Points on a hilly landscape, in no order, each with its height.
From any point a ball rolls to the lowest of the 2 points nearest to it. It stops when none of these is lower. Distance is the straight distance between rows; heights are no part of it.
j215 h=20.7: [ 99 123  84  85 172 111 117 170 129 132 136 121  98  88 123 124 138 118
 140 165 127]
j620 h=20.8: [131 147  99 107 105 180 148 160 110 124 197 198 136 175 154  98 171 100
 122  99 169]
j613 h=27.7: [189 107 176 169 147 102 149  71 157 165 121  93  82 132 151 179 141 103
 142 118 148]
j31 h=49.4: [ 99 142 123 146 171  94  78  93 210 145  78 158 129 142  71 128  84 140
 121 116  69]
j954 h=43.4: [ 93 107  94 109 120 171 111  92 112 147 142 109 100 129 115 113 115 115
 132 165 161]
j808 h=46.9: [ 51 145 139  98 136 141  89 219 104 123 122 142 177 122 122 124 165 114
 121  86 112]
j995 h=46.6: [162 151 135  90  65 118 116 139 132 142 128 126 127 148 149 150 146 109
 138 101 144]
j973 h=75.4: [149 174 107 125 149 152 133 139  99 156 128  93 121 122 130 116  90 143
 141 167 214]
j137 h=36.5: [127 131 185 146  94 107 130 114 124 167 160 108 171 143 101 165 139 127
 109  56 211]
j170 h=24.9: [162  92 132 106 140  86 142  98 154 130 141 106  75 130 140 148 130 108
 152 145  74]
j164 h=51.9: [123 169  69 105 155 132  90 108 189 104 116 121  92  89 159 134 158 105
 124 174 140]
j921 h=62.5: [144  77 145 120  96 127 157 166  81  81 147 118 158 126 138 128 205 118
 128 118 144]
j714 h=29.1: [ 93 166  58 113 184 137  81 186 153 117 139 158 121 117 127 120 164 132
 117 151 142]
j727 h=31.0: [112 145  99 177 174  76 117 100 172  89 103 142  87 149 103  95  70 144
 126 166  85]
j485 h=14.9: [216 115 144 141 119 147 177  83 148 128 157 103 129 176 167 134 145 143
 156 137 130]
j789 h=63.0: [132 132 145  90  39 172 147 132  98 140 146 144 167 186 125  94 133 116
 149  99 163]
j410 h=60.5: [168  92 127 124  65 117 150  84 102 109 167 164 116 202 117 115 152 128
 147 114 159]
j184 h=42.2: [182 113 122 144 190 127 152  95 148 152 118  37 128 129 130 138 109 174
 141 114 163]
j957 h=47.2: [ 80 116 143 122 136 164  94 169  67 126 142 191 134 133  99 130 149 119
 139 145  97]
j652 h=36.1: [141 166  82 131 114  93  92 145 137  86 109 160  98 164 121 119 132 154
 122 133 132]
j375 h=47.4: [192 163  94 125  85 184 112 100 151 130 144 140 131 167 141 107 151 131
 126 113 199]
j753 h=12.2: [ 99 160 145 182 163 100 135 109 198 128  36 139 154  98 134 122  69 111
 125 200  55]
j48 h=36.6: [ 98 159  67 111 150 175 101 180 138 116 162 187 134 134 140  88 153 113
 129 151 134]
j700 h=49.2: [144 163 162 192 162 118 149  80 166 133  78  81  74 145 147 139  74 104
 117 108 116]
j387 h=34.2: [129 158 157 159  90 135 137 129  85 149 117 133 116 117 151 140 102 114
 119 154 148]
j790 h=49.5: [ 91 152  73 130 145 119  71  83 199 117  97 150 106 121 132 138 146 127
 120 170 102]
j734 h=40.2: [ 84 154 132 101 118 163 117 217 103 134 145 134 155 120 128  88 120 105
 126 101 144]
j526 h=15.8: [ 91 135 135 169 153  82 116 141 181 134  62 173 197  81 129 134 127 119
 110 200  49]
j366 h=21.1: [136 134  66  72 114 175  89 172 126 105  95 137 124 148 110  85 137 136
 165 161 165]
j888 h=53.4: [ 82  96 146  96 120 118 113 147  99 120 123 174 134 101 123 157 173 113
 135 137  67]
j255 h=16.0: [107 100 158 184 194  82 133  91 144 140  90 133  91 112 130 164  99 133
 110  88  69]
j86 h=49.6: [ 87 106 157 102 121 108 151 185  54 136 175 110 170 158  91 136 131 130
 138  70 182]
j558 h=17.5: [172 135 135 138 115  96 172  97 146 147 203 124 103 154 147 118 112 107
 125 109 156]
j837 h=38.8: [ 84 152 150 146 112 138 111 102 116 153 137 169 111 108 145 142 100 111
 115 155  87]
j457 h=5.5: [137 170 112 116 198 140  95 156 160 138  91 111 127  69 116 136 106 144
 116 128 131]
j949 h=14.5: [167 113 138 106 130 115 153 147  73 158 135 102 162 156 140 165 144 168
 168 132 160]
j779 h=28.7: [ 99 133 137 113 141 118 129 146 173 135 127 109 148  55 117 104  89 118
  92 115  75]
j305 h=9.4: [102 136 153 177 150 128 113 103 162 131  18 117 153 103 134 147  91 143
 119 146  61]
j858 h=33.0: [132 160  74 156 162  75  97 132 160  93  99 152  97 154 102 106  99 175
 116 141 112]
j297 h=82.9: [154  92 126 143 154 125 119  77 162 125 150 115  77 123  83 121 119 112
 107 103 137]
j321 h=52.2: [156 130 146 178 170 109 152 119 114 113  86 115  81  97 145 137  98 133
 133 175 109]
j929 h=12.4: [139 132 114 120 165 147 154  84 179 137 117  59 115  80 180 135 107 122
 113 145  97]
j475 h=28.1: [109 139 126 163 115  75 123  88 156 110 120 142  67 148 126 112  77 115
 114 122 102]
j353 h=19.6: [ 92 159 120 139 101  81 111 145 181 115  81 166 179 123 138 123 112 121
 123 183  41]
j367 h=30.6: [140 110 154 128  97 113 143 111 154 186 185 103 168 146  97 145 149 125
 148  89 221]
j522 h=59.1: [ 94 114 153  48  94 150 148 175  74 113 181 154 175 171 120 112 146 104
 154  87 108]
j113 h=16.1: [107 142 116 114 125 181 142  98 147 147 134  69 153  93 171 130 114 145
 112 138  84]
j508 h=33.7: [ 78 138 126 109 105 135 129 185 138 116 142 106 147  83 123  82 106  97
  97 106 110]
j97 h=44.7: [121 171 113 124 134 172  80  74 157 158 116 146 102 147 108 123  77 135
 132 126 121]
j55 h=10.7: [111 160 104 139 174 129  81 145 145 118  44 130 123  86  99 128 103 149
 128 181 134]
j572 h=28.8: [154 157 161 160  99 105 141 145  75 153 139 135 123 142 126 147 115 117
 126 119 200]
j988 h=47.3: [122 142 115 136 151 131  79  62 199 134  83 128  87 143 114 135 104 128
 132 136  83]
j964 h=27.8: [125 103 122  80  96 162 162 152 133 183 172  75 185 137 141 117 143 120
 176 138 184]
j900 h=24.7: [ 82  89 140 129 140  98 148 133 127 130  97 118 125  65 115 120  98 111
 107 128  81]
j372 h=70.7: [178 121 115 152 127 166 145 137 108  88 128 110 123 111 146 115 158 146
 130 176 148]
j333 h=41.7: [ 86 179 145 138 138 147  98 106 143 179 115 129 119 101 139 149  77 124
 109 118 104]
j132 h=45.0: [140 120 114 127 188 123 133  96 139 142  72  53  93  95 116 135  76 148
 131 138 165]
j104 h=53.9: [162 157 131 139 163 116 151 133 145 105  95 102  92 122 147 105  66 131
 153 171  81]
j362 h=34.7: [175 131 163 135 122 155 106  74 127 156 124 132  88 145 129 172 139 113
 147 129 159]
j567 h=14.4: [124  88 162 127 100 105 155  80 122 174 112  69 109 108 152 160  97  98
 145 136 138]
j632 h=7.0: [205 123 131 126 151 125 173 120 115 160 167  99 150 152 163 160 149 177
 157 142 148]
j773 h=62.8: [ 89 128 112 101  37 137 134 139  94  89 136 158 148 181 129  91 136 119
 128 103 128]
j880 h=21.8: [204 113 154 175 132 117 173  81 168 116 130  71 107 143 172 153 163 119
 125 119 119]
j870 h=68.6: [130 149 137 115 134 129 151 153  96  99 181 175 161 136 158 146 153 144
 121 107  60]
j445 h=19.4: [ 86 167 113 152 126  98 107 185 119 109  83 181 167 126 134 120 127 147
 126 202  86]
j932 h=7.7: [138  89 144 148 161 133 157  97 128 138  83  59 131  75 165 161 127 140
 111 137 106]
j621 h=38.4: [128 119 140 128 113 163  98 145  91 125 127 150 129 137 100 137 161 134
 127 108 145]
j425 h=63.7: [135  97 105 128  88  92 150 112  79  86 169 138 132 198 131 121 164 161
 123 104 159]
j911 h=80.2: [142 124 139 125 154 144 119 113 152 156 179 122  89  94  95 112 105  95
 118 105 157]
j895 h=32.3: [140 107 150 150 138 140 148 178 104 122  98  77 163  72 120 119 135 131
  99  98 164]
j227 h=17.4: [128  76 116 132 152 120 126  91 128  94 158 147 110 141 107 127 148 158
 126 118  63]
j463 h=59.7: [100  92 126 122  96 158 139 108 117 134 216 146 151 180 112 119 187 110
 127  73 194]
j34 h=38.1: [ 88 107  94 106 110 186 132 129  87 138 164 158 120 150 153 108 150 118
 143 174 151]
j154 h=47.1: [133 120 134 174 164 123 113  71 157 139  50  76  89 122 115 146  90 137
 114 106 140]
j990 h=57.7: [ 99  68 144  96  95 101 133 148  86  95 125 120 148 117 124 166 197 124
 128 105  96]
j271 h=9.6: [160 148 125 127  93 147 154 105 140 133 207 167 120 161 147 108 138 100
 112  89 145]
j604 h=38.5: [126 100 129 152 154  99 116 167 141  74 126 165 129  81  98 126 178 121
  86 106  78]
j389 h=21.2: [126 138 136  79  98 179 137 134 133 169 167  82 172 100 158 117 132 116
 132 125 121]
j589 h=38.6: [163 111 127 136 133 134 142 119 126 134 111  60 151 122 116 121 125 167
 120 108 179]
j155 h=23.1: [141  80 108 118 117  96 143 110 131  97 151 115  86 141 139 123 151 141
 137 131  92]
j453 h=53.2: [ 87 113 155  59 126 135 120 193  96 128 162 134 169 137 119 145 175 109
 128  63 103]
j551 h=30.0: [100 137  97  99 142 181 131 183  86 131 188 192 116 160 152  89 159 105
 143 135 154]
j265 h=64.0: [101  90 153  94  88 151 150 102  73 131 202 171 171 201 125 146 179 114
 146  84 154]
j965 h=30.9: [ 78 130 110 147 152  85 108 171 143  98 129 175 148 117  95 110 129 140
  93 124  84]
j361 h=60.0: [102 138 116 121  68 160 134 111 128 108 151 135 139 148 147  91 119 128
 118 121  96]
j777 h=53.8: [ 69  99 120 136 107 145 107 143 100 131 170 109 138 152 103 110 158 111
 109  80 205]
j231 h=67.3: [189  86 161 167 102 132 165 116 102  95 130  98 149 110 132 135 177 135
 126 140 154]
j254 h=9.9: [130  89 154 164 173 102 127  84 116 107 113 143 108 137 109 158 128 168
 114  94  74]
j115 h=41.1: [ 94 133  55 113 120 121  99 169 114  93 123 178 133 186 103  87 134 170
 127 114 132]
j401 h=14.7: [ 97 177 102 153 156 142 100 129 147 128  74 158 155 116 132 124  88 160
 137 215  91]
j804 h=55.7: [163 164  96 132 145 127 146 133 144  99 124 166 103 161 149  84  75 154
 154 179  77]
j332 h=13.9: [133 123  69  82 162 129  99 154 120  97 108 126  94 127 103 105 131 150
 161 177 150]
j458 h=77.6: [131 169 120 136 149 126 122 116 133 151 152 108  81 100 130 123  85 100
 109 138 194]
j76 h=23.8: [143 160 125 158 117  75 145 116 123 118 162 142  80 157 167 140 106 129
 108 114 120]
j304 h=25.0: [ 63 165 125 174 146  73 104 193 128 120 110 205 175 119 115 124 135 128
  98 152  94]
j303 h=50.8: [152 117 171 124  80  92 138  94 120 128 127 111 133 154 135 170 146 126
 125  86 121]
j510 h=42.9: [115 105 170 122 127  97 136 138  86 131 140 114 155 139  84 152 127 146
 113  44 166]
j251 h=20.9: [ 90  85 169 110 106 130 128 123  89 176 119 107 134  97 120 166 135 105
 141 116 144]
j689 h=23.2: [105 137 106 137  93  77 112 137 177  80  72 121 124 105 129 103 118 128
 114 166  71]
j944 h=55.1: [125 114 148  90 111  98 159 165  86 161 187 130 149 165 100 117 112 124
 162  91 191]
j348 h=40.8: [206 149 138 111 116 181 109  96 159 143 138 141  98 134 126 135 156 102
 144 128 154]
j543 h=22.4: [136 135 161 123 140 142 123 205  78 142 125 119 129  75 128 141 148  98
 117 127 178]
j930 h=59.4: [160 119 135  78  86 146 164 143 101 163 176 156 154 189 115 103 117 128
 168  99 183]
j404 h=19.5: [165 101 171 110 115 113 163 101 117 159 142 101 100 114 147 146 106 102
 162 151 101]
j490 h=23.6: [163 136 118 115 114 108 162 109 163 164 192  94 129 144 140 128 127 121
 144 117 206]
j479 h=52.0: [193 156  81  85 122 187 145 116 134 150 146 155 120 168 146  99 132 131
 159 151 214]
j818 h=48.3: [ 54 116  98 101  91 157  92 130 107 149 139 120 112 153 105 111 131 104
 130 116 192]
j147 h=49.9: [134 113 143 191 167 125 130  97 144 101  54 130  95  61 134 147 124 118
  92 155 114]
j289 h=22.2: [177 130 163 155  94  87 163 141  79 155 143 122 156 163 127 150 123 163
 159 130 210]
j892 h=10.5: [116 117 117 109 168 142 105 135 118 147  86 112 158 104 124 160 121 186
 133 120  71]
j426 h=5.0: [ 92 119 156 140 170 120  96 129 137 139  41 156 174  93 103 162 110 167
 126 115  46]
j577 h=57.8: [124 151  95 125 113 168 138 124 145  96 133 140 141 121 145  82 100 145
 128 173  85]
j841 h=12.3: [141  92 130 135 143 123 140 116 108 113  79  82 152 102 153 159 140 182
 128 130  73]
j125 h=45.6: [139  93 151 176 141 135 132 135 123  88  99 140 121  51 113 129 160 110
  83 126 123]
j336 h=31.5: [132 134 115 160 118  92 121  89 175  88 137 121 102 160 124 101 102 137
 104  79  69]
j29 h=55.2: [181  91 172 113  68 105 127  98 112  85 132 139 133 168 106 148 170 120
 138  85 128]
j145 h=51.2: [136 151  97 104 105 127  99 147 170 121 129 106 110 104 147 128 153 103
 108 114 134]
j668 h=28.5: [136  78 177 103  86 164 114 122  94 154 119 113 147 116  94 151 162 110
 152 128 170]
j381 h=73.2: [165 167  95 139 154 191 129 139 109 102 128 118 130 103 133  95 116 137
 127 181 178]
j352 h=20.6: [ 79 125 144 170 165  54 139 130 157 140  85 146 111  86 131 145  79 110
 104 143  56]
j646 h=64.8: [157 132 155  93 107 151 163 176  70 116 177 174 155 146 141 128 150 123
 143 120  99]
j970 h=10.9: [159 161 153 120 168 153 125 167 127 141 125 118 123  73 134 141 119 126
 125 140 128]

Call two points neighbours if one is among the 2 nearest of the other. Go from one point of each pair to the other, from neighbour to neighbour, staying as low as possible. Name the highest point that can't be avoided.
j995 and j632 -> j164
j271 and j988 -> j31
j932 and j426 -> j841
j254 and j567 -> j170
j332 and j271 -> j48

For each start below, name the point where the ball stops.
j154 -> j457
j265 -> j254
j372 -> j567
j789 -> j271
j463 -> j271
j479 -> j632
j870 -> j567
j646 -> j254
